A landscape with many valleys, sampled at points; each row gives a point and its height.
A ball rolls from a point to the lowest of its 3 nearest points, and stops where none of them is lower. Distance is the straight distance between rows; heights are no part of it.
q_334: [-11  10 -21 -13  -1   0   1 -19 -17  -1   0  -7   7  -3 -11   4   2  13
  10   5  16 -20 -13  13  -7 -31 -13 -10  31   0   2   1 -21 -13   0   8
 -14 -11  14  -8  13   7 -13 -19]  h=7.3
q_876: [  2 -18  42   3  24 -21  14  -4  -1  11  12 -14 -21  14  41 -15  -1  -7
  -7  -7 -14  14  22 -10  12  18  31  23 -13  13  -1 -10  13  18   3  14
   4   2  -2  -2   5 -25  -3  36]  h=47.1
q_403: [ -9   9 -16 -12  -1  -7  -3 -10 -14   8  -1  -2   6   5  -1  14 -12  14
   5  14   5 -22  -5   3   2 -13  16  -1  13   6   4  -3  -5 -30 -12  14
 -12  -1   3 -17  14 -23  -9   8]  h=18.5
q_155: [ 11  -5 -37 -19  11   9  -4 -17   6  -5 -11  26  33  14 -11 -20  19   6
   6   4  15 -41  45   3  -8 -16 -29   9 -15  12  -6 -12  26  20  16   0
   7  -3   6   0 -17  19  -1   4]  h=44.2
q_809: [  2   4   5 -12   8 -14 -12  10  -8   8   2  -6  14  11  -5   8  -9   0
   8  12  17 -17  17  -6  -2  12   8  18  -9   2 -23 -16   0 -16 -11  13
  -5 -13  -9 -22  -3 -12  35  32]  h=52.7
q_402: [ -1   6   5  -6  -2  -2  -9  18  -2  -1 -15  10  17  10 -10  -3   5  -4
  -1   4  -5   5  -2 -16   3  15  -7  12 -15  -9 -11  -3  -2   3   1   5
  -1   7  -2  -8  -9  -4  24   0]  h=39.6
q_721: [  6  -2  32  29   0  17  -6  12  34 -20  -8  -4 -21 -11   5  26  16 -17
  -3 -10   0  43 -11   0   5  14   5   3   0  -4   3   5  -1  21  14 -40
  20   2 -15  35   0  14   0 -10]  h=14.5
q_877: [-24  -1  -6   9 -11  -9   9  -9 -18  -1  12 -10  -4  -9   5  -7 -12   1
   2  -3   1   3 -22   6   5 -18   4 -22  13  -3  14  10   3 -21  -6  10
  -7   3  19   0  12  -9 -20 -29]  h=36.6
q_756: [ 14  13 -35 -19   8  14  -2 -13   4   0  -7  16  30  -3 -12   6   6   4
   3  14  10 -41  28  18 -20 -13 -11   6 -14  18 -11 -20  11   9   3  14
 -10 -17   4  -6  -9   6   6  20]  h=43.9
q_120: [ 10   9  23  -4   7  -7   0  17   0  14   1 -13 -20   8  23  -5   1   1
   0  -3 -13  16   2  -4   8  22  24  24 -15   4 -12  -7 -12   1  -6  14
  -7  -5   0 -18   7 -17  21  41]  h=48.9
q_253: [ -1 -13  35  11  22 -15   2  13   4   4   9  -3 -10  18  28 -28  13 -13
 -13  -7 -12  19  19 -23  -3  13   8   1 -20   7  -4   5  13  34   8   4
  18  26 -12   9 -14 -18   2  12]  h=18.3
q_766: [ 16  11 -39 -10   8   6  -9 -17  -7  -3   0   5  20  -8 -22  13  10  14
   1   9   9 -41  12  17 -15 -20 -30   3   6   5  -7 -12 -20  -2  -1   3
 -16 -23  14  -7  -6  14  -3   2]  h=26.1
q_394: [-16   2 -17   0 -13   5   6 -15  -5  -6  -1   9  12   8 -11  -8   8   9
   9   0  12  -8 -19  -2  -4 -32 -15 -17   7 -10  12  12  -1  -8  -3   7
   4   7   8   5  12   4  -7 -30]  h=69.8
q_224: [  2  -1 -25 -12   6  -4   8  -7   7  -1 -13  19  36  13  -9  -2  10  18
  -1   8  13 -23  24   0 -12 -12  -7   9  -9   4  -1  -2  20   1   1   5
   5   7  -1   4  -6   9   1  -6]  h=42.3
q_191: [-18   5  -9  -1 -20   5  10  -3  -2 -10   6  -7  10 -17  -8  -8   1  -5
   6  -4   5   1 -27   1   1 -16 -11 -23   4 -17  15  15  -4 -10   7  -5
  10   6   8  -2  -1   8   3 -30]  h=73.1
q_271: [ -8  -1  -3   5  -8 -13   0  -2 -11  12  -2   4   1  -1  -1   0  -9   8
   1   9  -8  -5  -5   0   8  -3  15  -2  -3   0  -2  -9   5 -28 -16  17
  -5   5   9  -8   2 -19  -6  -3]  h=27.2
q_156: [  9   4 -35 -19  12  -4   1 -17 -10  -3   6   8  19  -3 -14   6  10  11
   8   2  14 -32  -5  12 -17 -31 -11  -5  13   8  -5  -2 -15 -12  -3  11
 -14 -19   6 -15   3   8 -10  -6]  h=17.7
q_543: [-14  -7  -6  14 -16  -8   7   2  -2   2   4   9   7  -7   3 -20   2  -9
  -4   1  -5  15 -10  -7   0   1  -8 -21   2  -4   1  14  19   3   7  -2
  22  22  -6   9 -12  -4 -16 -20]  h=56.5
q_495: [-20  -1 -11   0  -8  -7   2 -13 -18   7   1   0  -6  -7   4  -6 -16   5
   1   2   0  -7 -18   5   8 -14   8  -8  10  10  12   6   5 -24 -10  15
 -17  -1  10  -7  13 -26 -16 -13]  h=32.7
q_733: [ 11  -1  30  11   9  10  -4  19  14   2  -4  -5  -9   2   9   2  12 -13
  -3  -6 -20  33   5  -2  -4  22   9  14 -17  -7  -3  -9  -9  15   1 -10
   1   9  -7  10   6  -3   6  13]  h=14.8
q_126: [  2   1  14   0   3  -4  -5  20   4   7  -2   6  -4   8  10 -13  -2 -10
  -2   2 -10  16   4  -9   0  24   5  14 -15   4 -12 -10  -2   5  -7  14
  -4  10  -2  -8  -5 -13  14  19]  h=35.9
q_914: [-15  -2   7   7 -17  -1   3   0  -7   7   7  -5   0  -8   1  -1 -17   4
  -5   4  -6   4 -25   3   8  -5   6 -11   4  -2   5   8 -10 -21  -7  12
 -12   2  10  -7   6  -6 -11 -12]  h=40.0
q_474: [  9 -18  30  25  -2   7   2  -4  12 -16   0  -6 -40 -29   0  14 -19 -17
  -9 -21 -11  25 -32   6  12  12  21  -6  14  -3  14   5 -19   6   5 -16
  -8 -17   7  15  15  16 -18  -5]  h=33.0
q_610: [  5  15 -30 -11   9   5 -14  -6  -2  -3  -9  15  41   4 -26  14  15   6
  -7   5  11 -29  29  11 -24 -15 -26   8 -13   4  -9 -10   7   7   8  -9
  -3 -13   3   2  -9  10  13   0]  h=40.6
q_845: [-16   4 -29 -16  -6   7  16 -23   2 -10  -4   1  24  11  -6 -10  14   7
  13   0  15  -2  -6  -1 -12 -26 -27 -34  13  -8  20  16   2  -1   1 -12
  10   7   3  -4   8  16  -9 -38]  h=62.7
q_161: [  7 -13  35  19  11   4  -5  16  15  -1   1 -13 -17  10  22  -2  21 -16
  -5 -11 -12  42  12  -9  -1  14  12  15 -15   1   0  -6   4  29  10 -20
  14   6 -16  26   4  -9  -4  12]  h=13.6
q_264: [  8  -1 -34  -7   9  12   5 -15   6  -8 -11  18  38   6 -20  -3  13  11
   1  -1  17 -29  36  20 -18 -13 -36   9  -7   7   0  -3  14  13  11  -7
  -1  -6   5   5 -18  23  -1 -10]  h=41.8
q_491: [ -6   9  -2  -1  -7  -7  -2   7 -15  13   3  -2  -9  -7   4  10 -18   7
  -4  12 -10  -3 -11   0  14   9  16  -1   6   0  -3  -3 -11 -26 -16  15
 -16   1   3 -15   3 -18   8  18]  h=33.4
q_438: [-16  -5   3  17 -20  -6   6  -1  -9   1  14  -6  -9 -18   3 -12 -10  -1
   0  -4  -2   8 -25  -5   8  -1   9 -22  11  -7  11  15  -1 -13   1   2
  -8   5  12  -5   3   3 -11 -26]  h=39.7
q_259: [  4   6  -4 -15  -3  -6 -17  12  -4  11  -5   3  13  10 -14  14  -3  -4
  -2   9   2 -11   3   2  -8  12  -3  15  -9  -8 -15  -5 -16 -15   1   5
 -12  -5  -2 -14  -3  -6  21  13]  h=41.4
q_649: [ -4  14 -20 -10 -10   8  -3   6   4  -5 -15  14  38   9 -31   8   6   6
   0  -4   9  -7   6   7  -9  -6 -37   0   1  -4  -4  12   6   7   2 -16
  16   2  -2   6 -14  21  16 -16]  h=51.8
q_447: [-11   4 -25 -25   6   3  13 -21 -11   2   6  -8   3   2 -10 -10   4   5
  14  -3  26 -18 -17  -2 -16 -36 -26 -30  17 -10  19  12 -17 -13  11  -1
  -2 -14  15  12  14  18 -14 -36]  h=28.5
q_415: [  5 -36  34  23  10   1   4  -8  16 -13  10 -11 -35   3  20  -4   2 -10
  -6 -17 -12  26  -7 -16  18  10  24   2  11   2   9   4  21  15   2 -13
  10  -1 -26   8   2  -3 -38  -6]  h=20.5
q_226: [  1   8 -12 -10   9  -5 -12   1   0   6  -1   0  24  17 -10   6   3   4
   9  11  19 -16  27  -6 -16   0   5  24  -9   3 -16 -15   9 -11   7   9
   2  -5 -13  -9  -8 -13  24  18]  h=36.2
q_819: [ -1   5 -38 -18 -15   5  24 -22   9 -15   2   3  26   3 -17 -18   9   6
  12   2  20  -3  -1  10  -4 -24 -43 -30  11  -5  32  31  18   6  13 -26
  22  14  -2   8   6  26   7 -39]  h=68.0
q_562: [  1 -25  38  24  20 -10   4   2   5   0   6 -10 -29   8  27  -7   8 -17
 -11 -12 -12  31  18 -21   5  15  15  13  -7   3   2  -1  22  34   5  -7
  11  17 -18  25  -6 -11 -12   7]  h=16.5
q_825: [  5   5 -22 -17  20   3   5 -10   8  -7  -9  23  41  20   0 -12  16  12
   2   9  19 -36  52   2 -10 -11 -13  16 -13   9  -6 -14  34  17  26  -2
  11  11  -7  13 -22   3  13  11]  h=46.1
q_760: [ -4   0 -21 -18   6 -12   3 -17 -12  14   2   4   5   6   5  -2  -5  15
   8  16   2 -25   3  12   4 -17  20   2   5  11   0 -17  15 -22 -13  20
 -10   1  -5 -22   7 -29 -11   7]  h=8.1
q_504: [  2   5 -28  -8   1   2 -12 -11  -5   0  -9  13  20   6 -20   8   5  14
   7   2  10 -26  17   8 -17 -10 -12   8   2  12  -9 -11  16  -5   2   5
  -6   2   2  -1  -9   2   7  -2]  h=38.8
q_715: [  2  30 -20 -11  -6   4  -7 -16 -14  -1   6 -17   0  -4 -27  11   3  27
  -1 -15  24 -26 -14   2 -17 -32 -31 -18  21  -9   3  -3 -53  -8  13 -16
 -15 -26  19  -2  13  29  -2 -27]  h=12.9
q_521: [  4  -1  24  14  -8  21   3   8  15 -12   3   2 -26 -32   2  12  -7 -10
   3 -11  -4  33 -26   1   9   9   7 -13   6 -13   8  13 -18  16  -4 -21
   2  -5   5  19   8  15  -9 -14]  h=36.0
q_648: [  2  10  16   5 -12  17   0  20  15 -12   5  -4 -12 -23  -2   4  -3 -19
  -1  -2 -12  38 -21   3  -2  15  -7 -13  -5  -5   0  11 -19  14  -8 -13
   6   6  -3  12   1  17  -3  -8]  h=37.4
q_505: [  2 -40  33  18   9   0  23 -16  19 -12   3 -12 -49   0  10   9 -21  -9
 -15 -19 -10  16 -33  -2  27  -3  32  -6  29   1  22   5   5  -7  -4  -8
  -4 -24 -11  14  12  12 -46  -8]  h=38.7
q_982: [  5   8  16  -2  -7  -8 -16  11 -11  13   4  -6 -25  -5   4   2 -17  -2
  -3   3 -18   7 -12   8  15  10  21  10  -1  10  -6 -12 -27 -11 -21   8
 -13  -6  10 -26  14 -10  12  31]  h=40.4
q_534: [ -5 -23  21  15  -5 -10   6  -3  -4   9   9   0 -34 -14  18 -13 -20  -1
  -7 -14 -24  16  -9   3  19  14  26  -4   1   9   1  -2  13   2  -6   9
 -18  -5   4   7  -3  -4 -28   3]  h=25.4
q_630: [ -9  15  13   5 -17   3  -1  -1 -14   0  19 -18 -23 -19 -10  -1 -15  -4
  -4  -4  -3   3 -33   0   8  -3   1 -18  18  -5   9   7 -38 -15  -3  -6
 -16  -8  29  -4  16   4   1 -18]  h=43.8
q_995: [ -6   1 -29  -5  -1   3   6  -6   4  -7 -15  17  27  12 -11  -5   6   7
   7   3   9 -14   5   3  -3 -17 -21  -8   1   0  13  15  25   5   7 -10
   8  20  -5   7  -7   5   4 -19]  h=53.0
q_506: [ 13  12 -17  -9   1  -3 -10  -6   0   2 -10   6  28   4 -22  24   2  12
  -2   7  13 -24  12   8 -10  -6 -14  12  -2  -1 -13  -9 -17  -9  -7   2
  -1  -7   1  -4 -10   0  16   8]  h=42.0
q_80: [  3  11 -32  -8   5  -2   4 -20  -6   0  -4  15  23   4 -13   7   9  14
  13   5  13 -25  -1  10 -11 -23 -13  -2   5   7  -2  -6  -1  -3  -4   6
  -5 -11   0  -7  -3  10 -10 -12]  h=29.6
q_667: [ -4  20 -22 -10  -7   0 -10  -7 -11   1   0  -8  10  -9 -25  17   1  13
   2   0  10 -25 -12  11 -10 -21 -16 -12  10  -8  -2   8 -23 -22  -3  -5
 -10 -14  14  -2   6  12   5 -18]  h=11.1
q_131: [  9  -1  28   4   2 -11   3   7  -5  16  -4 -11 -35   3  32 -11 -23   4
  -4  -9 -19  15   6  -6  11  27  38  11  -8  11   0 -11  -5  -4  -6  11
  -4  -9   7 -19  13 -28   1  46]  h=43.6
q_48: [-10   2  -4  -4  -7 -12  -4   0 -16  20   2  -4  -5  12  16  -4 -22  11
   0  15  -7  -2   4  -3  12   4  27  14   0  11 -10 -10  11 -25 -10  25
  -5  -3  -2 -24  -3 -31   9  17]  h=41.0
q_579: [ -6 -13  14  10 -13  -1   5  -3 -10  -7  10 -13 -30 -27   1  -6 -29  -4
  -3 -12  -7   4 -32   4  13   8  16 -18  19  -4  13  11 -15 -15  -7  -1
 -10 -10  19   2   7   2 -22  -7]  h=42.4
q_743: [-10  13  -9 -10 -21  10   8   0   3 -17   4   2  25  -1 -29   2   5   0
   2  -1   6   3 -16   5 -10  -4 -29 -22  -1 -25   1  25   3  -1  10 -18
  18  10  -3   2 -10  20  15 -30]  h=55.9
q_196: [  5  -7  34  23   4  11  -6  10  19  -6  -7  -5 -32 -14  13  20   1 -11
 -13 -14  -7  37 -10   4   6  18  17  10   9  -6   3  -7  -7   9  -2 -21
   1 -18  -1  23  12  14  -6   0]  h=36.5
q_163: [  0   2   4  -8 -16  -6  -4  10  -7  13   1  -2   0   0 -13   2  -4   0
  -6   8  -8  -2  -7   2   2  10   4   4  -7  -6 -11  -2  -5 -10 -10   7
  -9   6   4  -9  -5  -4   9   2]  h=34.5
q_661: [  8 -29  28  40  12   4   7   1  32 -23  -1 -12 -33   1   9  19  10 -15
  -6 -14  -4  38  -9  -9   7   6  14   3  15  -5  12  10  18  14   2 -33
  23   3 -35  30   4  13 -20 -17]  h=19.9
q_373: [  4  -1  17   1  -2  -2  -4  14 -11   3   1   3   3   6   6 -15   6  -9
  -3   4 -14  13   5 -16   3  14   6  12 -11  -5 -11  -4   8  12  -2   6
   2  19  -3   4 -10  -8  12  -3]  h=38.9
q_864: [  0   7   9 -12  -3  -8  -7   9 -12  11  -2  -1  -6  14   3   3  -7   0
   2   8   5  -9   4  -6   7  14  18  15 -15   7 -14 -10 -10 -19 -10  20
   1   1  -7 -18   0 -17  18  25]  h=55.0
q_740: [  7 -34  19  29   6  11   6  -3  21 -13   7  -3 -32 -15  15   5   3 -17
  -7 -11  -6  34 -17  -7   8  13  20  -9   4  -5  11   9   8  12   9 -19
  14   0 -20  20   0   9 -31 -11]  h=17.6
q_852: [  9  21 -30  -4  16   9  -9   0   3  -4  -6   5  40  -5 -17  19   3   6
  -6   9  18 -30  42  14 -17  -7 -28  10 -17  19 -17 -25   8  14  12  -1
  -2 -23   6 -11 -15   7  28  22]  h=41.3
q_227: [  5 -10  19   5  -8 -11  -7   6  -8  20   5 -16 -29  -8  23  -1 -24   3
  -2   5 -25  16 -10   1  19  22  32   4   6   6   6  -7  -3  -6 -14  13
 -12  -8   7 -20  10 -17  -5  28]  h=45.1
q_221: [  6  23 -19  -6  -7  -8 -14  -3  -8   6   3  -9   6  -1 -20  21  -2  17
   7   9  11 -23  -2  11   0 -18 -10  -4  13  -3  -3  -2 -24 -31 -16   7
 -11 -13  11 -10   9   3   6   2]  h=14.2
q_681: [  6 -15  29  21   6   8   1  -3  11   0  -5 -13 -44 -30   8  28 -15  -5
 -10 -17 -13  22 -22  11  14  18  33   0  18  -3  19  -9 -32   1  -6 -18
 -11 -21   9  10  23  16 -13   1]  h=35.0
q_34: [ -5   0   8   7 -20   3   5   9   8 -15  18  -4  -7 -22  -6 -15   2 -15
  -3  -4  -1  16 -27  -7   3   2 -18 -32   6 -16   8  25   1   4   5  -8
  18  14  -5   8  -1  18   2 -31]  h=73.8
q_59: [-10  12   4  -4 -23   8  -7  11  -5  -5   3  -2   6  -6 -16  -2  -6 -12
  -5   4 -11   7 -23  -5   1   2 -12 -17   0 -17  -2  16 -18  -5   0 -10
   0  11   6   3  -2  16  14 -13]  h=11.3
q_811: [  7   1  19   3  -4   5 -12  15  -2   9  -1  -1 -16  -2   6   5 -12  -9
   0  -2 -18  22 -13  -7  14  18   8   6 -10  -4 -12  -6 -13   1 -12   5
 -10   9   5  -5   6  -3   8  12]  h=27.3
q_250: [ -1  -9  13   5 -11   7  -1  15  -5   3   3   3 -17 -12   0  -5  -8  -6
  -6  -3 -18  24 -14   1  11  10   9  -3  -3   0   1   1  -8   5  -9   6
  -2   6   4   3   8  -3  -3   2]  h=23.3
q_136: [ -8   2 -24  -7   3  -1   6 -11 -11   8  -7   4  16   3  -2  -4   7  11
   4   4  13 -20  -3   8  -6 -27   0  -9  15   5   7 -11   1 -27  -7  16
  -8   4   8 -12  12 -13 -17 -15]  h=24.2
q_550: [ 12  -4  30  10   5  -5  -3   9   7  11  -1 -10 -30  -2  22   8  -1   2
  -4  -8 -18  24   5  -3   7  21  31  13 -15  14  -1 -18  -3  10  -9   7
  -5  -9   2   2  12 -15  -2  27]  h=41.5
q_788: [-11  -2  -7 -10   9  -5   2   2   0  -4 -11  14  25  28   3 -11  11   7
  -2   9  11 -18  26  -8  -3  -7   0   4 -12   4  -9  -7  31  -1  14   4
  17  22 -11   4 -16 -14  10  -9]  h=45.0
q_225: [ 15  22  -7 -10  -8 -10 -21   8 -12  11  -4  -8   8   1 -15  27  -8   7
  -7  13   4 -25   1   7   1  10   9   7   6   4  -9 -11 -26 -29 -15   4
 -10 -14   1 -19   0 -16  22  20]  h=40.1
q_393: [ -7   7 -15   2 -20   3   3   3   3 -11  -4   9  17   8 -11  -7  10   0
   2   3  -1   0  -4  -6  -1  -8 -30 -19   2 -13   5  23  19   4   1   0
  24  30 -10   3 -11  12   4 -26]  h=55.6
q_238: [  7 -25  18  24   0  -3   6   2  21 -15   6   0 -26  -8  13  -5  10 -16
  -5  -2 -15  29  -7 -14   7  10   5  -1   9  -6   8  13  13  28  12 -15
  16  15 -23  18 -10   1 -23 -17]  h=15.9
q_741: [ -9   3  22  -6  21 -14   7  21  -2   0   2   0  10  27  10 -24  18  -8
   0   7  -7  -1  23 -12  -2  10   3  15 -28  -8 -24  -9  14   9   9  16
  11  21  -9   2  -9 -18  29  17]  h=40.9
q_712: [  6 -16  35  19  14   1  -4   5   4   0   6 -11 -23   5  29 -10  11 -11
  -7  -5 -16  34  11 -13   3  19  20  18 -17   6   3  -6   4  31   5  -5
  -5   9  -2  11   4 -13  -5  20]  h=14.7
q_134: [ -9   9 -20 -11  -8  -1  -5   4   1  -5  -8  16  29  14 -19   0   5   2
  -1   0   6 -10   4   2  -6  -6 -24   1   0  -7  -5   5   8   0   3  -1
  12   6  -5  -2 -13   7  14 -15]  h=51.6
q_557: [ 16  12 -35  -9   9  -2  -9 -13  -2  11   5  -1  10  -8  -5  16  -4  10
   5  24  15 -44  21  16 -10  -7  -5   6   6   9 -11 -27  -3  -5   0  14
 -13 -27   2 -18   2  -8   8  28]  h=44.5
q_777: [ -2   1 -32 -14   1   2   9 -18   2  -5 -11  14  24  12 -11  -5  19  12
  11  -2  16 -17   1   8  -6 -25 -27 -18   8  -6   8  11  13  -1   5  -5
   8   5   2   2  -1  15  -8 -29]  h=52.6
q_689: [ -6 -19  16  16   3   4   0   8   6   2  12   0  -8  -8  17 -20   3  -9
  -2  -4 -12  23   3 -15   4  16  -1  -4  -7  -1   3   9  18  30  11 -10
  13  23 -13  14  -5  -6 -11  -8]  h=17.1
q_450: [  0  -7  20  -1   9 -12  -1  10  -5  15   2  -6 -11  11  20 -15  -2 -11
  -3  -1 -18  15   5 -12   8  20  21  13 -14   9  -9  -7   6  -5   3  20
  -3   6  -4 -10  -3 -22  11  23]  h=40.2
q_481: [  7 -30  31  12   4 -13   2  -6   3  10  -4 -14 -45  -2  28   2 -24  -2
  -8 -16 -27  26  -8   5  18  14  38   9   6   7   7  -9   0  -2  -7   4
 -11 -15  10  -2  10  -9 -27  19]  h=31.0
q_954: [-13   0 -13  14 -17   0  14  -9   4 -16  11  -3  16 -14   3 -11   0  -3
   2   5  17   8  -4  -6  -2 -14 -24 -29   5 -12  21  28  22   1  12 -11
  20  20  -6   8  -9  13   0 -34]  h=57.1
q_144: [ 12   0  25   5   0  14  -6  13   6   4  -2  -8 -27 -10  13  20 -10  -6
  -5  -6 -18  26 -15   6   7  23  22   1  -1   6   3  -2 -23   8 -11  -8
 -21  -9   5   3  19  -6   7  19]  h=36.7
q_650: [  3 -13  22   7  -2   5  -2  15   4   4   8   1 -20  -8  21  -5  -4 -15
   3  -9 -17  27  -6  -9   5  21  13   5  -8  -1   1  -3  -5  14  -4  -2
  -5  10   0   5   3  -5  -8  10]  h=19.3
q_910: [  5  10  29  -9  22  -6  -3  23   1  -2   1   0   2  23  15 -11  11  -8
   8  -3  -3  17  15 -15  -6  18   7  20 -24  -6 -19  -9  -2  11   1   6
   7   0  -6 -11  -1 -12  35  36]  h=39.9
q_750: [-12  -5   6  -4   1 -12   5   5  -8  12   6   5  16  18  19 -25  -4   2
  -3   2  -2  -1  12 -15   5   3  12   9 -17  -2  -3  -1  21  -6  -1  23
  10  23  -6  -6 -12 -28   3   6]  h=40.7
q_952: [  2 -22  23  18 -11   5   5   3   3   1   6  -2 -26 -17  11  -1 -15  -8
  -7 -13 -14  19 -18   7  17  13  16  -4   6  -5   8   7  -5   3  -7   0
  -4  -8   6   3  14   1 -21  10]  h=28.3
q_109: [  0  10 -32 -16  -7   6  13 -18  11 -20  -9   3  24   8 -31  -2  16  10
  11  -5  17 -10  -7   9  -8 -11 -47 -18   6 -14  22  29   6   7  12 -24
  23   6  -4   8  -4  38   9 -30]  h=69.3
q_742: [  7  17 -28 -12  17  15   5  -8   6 -15  -6  19  43   4 -10  -4   6   8
   1   7  15 -39  55   9 -13 -11 -27  10 -15  16 -12 -20  20  23  22   0
   5  -8   7   8 -26   8   9  19]  h=46.4
q_130: [-10  -4 -22 -11 -11  -1   1  -5  -3   2  -5  10  21  13 -11  -7   9  13
   4   1   5 -10   5   3  -6 -16  -2  -1   3   1   6  11  19  -6   0   5
   8  12  -1   0  -5  -1  -7 -23]  h=46.9
q_875: [ -6  -9   3  -3  -9  -8  -4  13  -3  10  -3   2   2   6   7  -5   2   0
  -3   7  -8   7   0  -9   5   4  10  10  -8  -1 -10   1   8  -8  -8  10
   1  21   0  -6  -5 -15   9   2]  h=38.6
q_50: [ 15  -1 -34 -21  18   0  -2 -22  -2   2   4   9  10   7   6  -2   2   5
  14  22  19 -46  16  13  -8 -20  -6   7   7  19   0 -12  14  -4  -8  32
 -13 -10  -1  -5  -2   0 -20   7]  h=54.5
q_16: [ -6  -6  12   0   1  -5   5  13  -6   5   0  11   5  22   8 -23   7  -6
   2   8  -6   4  14 -17   5   8   1   7 -11  -8  -3   2  21  18   3   2
  19  34 -10  10 -18 -17   6  -4]  h=39.3
q_63: [  4   8   6  -4  11 -10  -5  24  -4   0  -6   0  21  22  -9  -1  13  -4
  -1  11  -1  -7  27 -11  -9  20  -5  24 -20  -9 -24  -9   5   5  12   3
   0  -1  -4 -10 -19   3  32  18]  h=38.1
q_427: [ -1 -25  32  16   0  -9   5   1  -3  13   4  -5 -31  -5  31 -16  -6 -11
  -8 -13 -14  22   4 -10   6  16  27  12  -4  11  -4  -5  19  10  -2  10
  -9   3   1   9   3 -14 -17  16]  h=19.7
q_622: [  3   8   8  -4  -8   7   2  22   6  -3 -11  11  14   3 -13   1   8 -11
  -4  11 -11  10 -12  -1  -7  11 -24  -3 -11 -16  -9  14  -8   4  -3  -2
   8  16 -10   6 -24  16  13 -15]  h=10.0
q_152: [ -3  16  -6 -12  16  -7  -7  14   3  -4  -8   8  38  26 -12   1  11   9
   0   8  15 -17  38  -7 -12   6 -13  23 -19  -4 -19 -11   9  -4  15  -7
   5  -3  -8   3 -24   4  30  20]  h=37.5
q_365: [  4   9 -30 -12  19  -2  -3  -8  -8   8   5   0  11   2  -3   6   5  17
   8  24  18 -45  20   8   4 -10   7   8   9  20 -11 -19   3 -12  -9  24
 -15 -19  -5 -17   3  -9  -8  32]  h=42.9
q_296: [ -9  22 -12 -10 -10   3  -6  -1  -8  -3   2 -20   3 -12 -29  11  -5   6
   0  -5   8 -18 -26   3  -7  -9 -23 -18  18 -13   4   9 -41 -23   1 -11
 -10 -12  15  -7  10  12  17 -18]  h=12.5
q_277: [ -4   7 -15   1  -8   5  -3   0  -3   9   2   7  17   5  -9   4  -3   9
  -3   4  11 -10  -9   0   4  -9  -2   5  -6  -8  -8   6  -5 -15  -3   3
  -2   3   4   0  -2   3   6 -15]  h=39.5
q_693: [  9   4  28  -2   8 -12 -11  16   5  12  -9  -9 -39  -1  26   7 -13   6
   0   0 -21  10   3   5  14  31  31  11  -7   9   4 -14 -11   4 -13   4
  -5 -12   4 -28  18 -11  14  55]  h=45.3
q_549: [ 12 -21  26  17   7  -1   4   7   5   2  -2  -4 -31   1  28   1   4 -15
  -7 -13 -12  28   1 -14   5  19  14  13  -7   0   5  -1   9  19  -3  -7
   0   7 -11  14   7 -14 -17   4]  h=16.6
q_388: [ 18  23 -38 -15   3  10 -13 -14 -10   0  10   1  21 -13 -23  23   3   7
   3  17  16 -45  16  19 -20 -14 -15   0   8  13 -12 -11 -17  -4   0   1
 -11 -32   1 -14   2   2   4  26]  h=31.6
q_293: [-13  21   0  -3 -17   5   2   1  -4  -2   0  -5   3  -7 -28   8  -1  -7
   0  -3   9  -5 -26  -2  -9 -12 -30 -14   7 -18  -2  21 -31 -13  -1  -9
   0   1  13   1   0  19  14 -24]  h=13.7
q_535: [ -3  -4  37  27  10  13 -13  15  19 -13  -7  -4 -22   4  14  19  16 -16
   1  -9  -9  49  10  -7   2  16   3  15  -8   1   0   7   5  22  10 -32
  20   1 -18  27   9  -1  -1   2]  h=12.6
q_672: [ -3   8 -32 -11   0   6  16 -11  -2 -10 -16  15  40  18 -21  -8  24  13
   4   2  11 -12  11   1  -8 -11 -32  -5  -2 -10   7  18  19  12   6  -7
  17   5  -9   6 -11  18   5 -21]  h=53.1
q_643: [ 10  -5  19  17   2   2  -4   5  10  15 -13 -18 -43 -20  21  27 -18  -5
  -7 -11 -19  24  -8  11  18  15  35   4   4   6   6 -14 -20   2 -15 -11
 -12 -14   8   0  23  -3  -5  30]  h=36.8
q_216: [-23  14 -17  -8  -6  -4  17 -24 -16  -3   8 -15  -2  -8   0 -12  -4  10
   6   0  18  -8 -23   1  -3 -37 -10 -29  25   5  25   5 -13 -21  12   1
  -4 -10  11   7  23   7 -21 -35]  h=16.4
q_870: [  5 -11  31   4  11 -24   3   4 -11  17   7 -10 -35   5  42 -15 -17  -2
   1  -3 -22  10   5  -4  17  19  39  15  -3  15   0  -5  16  -2  -9  18
  -1  -1   1 -15   3 -27  -9  44]  h=45.2
q_720: [  6   6 -20 -14  11 -10  -9   0  -6   4  -9   7  12   9   1   6  -2  11
  12  10  13 -29  22   3   5 -11  12  22   1   9 -11 -24  10 -17  -3  20
  -2  -9  -7 -13  -5 -24   8  15]  h=27.4
q_585: [ 10 -12  24  23   1  21  -1  13  27 -18   3   2 -15 -17  11  12   9 -16
   6  -6  -8  39 -14  -8  -3  15   3   2   4  -4   3  11   6  28  13 -23
  18   7 -24  24  -6   4 -12 -12]  h=15.0
q_22: [ -3  24 -22 -18  -9  13   4 -19  -7  -9   0 -12  13   5 -33   5  -1   9
  12  -6  27 -14 -16  12 -21 -25 -38 -22  14 -11   7   9 -24  -9  13 -27
   2 -13  13   6   9  38   3 -33]  h=18.4
q_189: [  3   1  22  10  -4  17  -3  10   5  -7   7  -8 -26 -23  -5  10 -13 -12
   1 -12  -3  23 -24   0   5   9   2 -12   2  -9   5  12 -41   2 -11 -13
 -10  -4  10   6  11  17  -7  -6]  h=39.1
q_707: [ 20   8 -35 -20  13  12  -3 -16   6  -5  -7  12  32  -3 -13  -8   6   8
   5   7  17 -40  42  10 -16 -15 -24  11 -10  17 -14 -20  14  17  10   6
  -6 -11   0  -5 -21   6   7  25]  h=45.7
q_676: [  0 -27  14  15 -10  -3  10   6   3 -10  13   3 -31 -22   9 -11 -13 -18
  -4 -12  -7  19 -23 -12  11  13  14 -15  11  -1   8  20  12   9  -1  -2
   1   8  -7   7  -5  13 -20 -17]  h=32.6
q_702: [  2   8 -39 -20   6   7   8 -23   1  -7  -5  13  40   5 -23  -3  18   7
   2  -5  18 -34   9  13 -16 -26 -33  -5   0  -2   6   2  -3   2   8  -3
  -3  -8   7  -3  -4  19   0 -11]  h=40.8
q_701: [-19 -11   3  10 -16  -7   5  -1 -10   5   8   6  -9  -9  10  -8 -10  -3
  -9  -6  -9   6 -14  -1   5  -6  19  -6  11   4   2   7  14 -12  -7  15
  -7  13   6   0  -4 -14 -16 -15]  h=43.1

Where does a ball stop that starts at each point below?
q_741 -> q_760
q_189 -> q_535
q_196 -> q_535
q_852 -> q_334
q_521 -> q_535
q_144 -> q_535
q_742 -> q_334
q_756 -> q_334
q_825 -> q_334
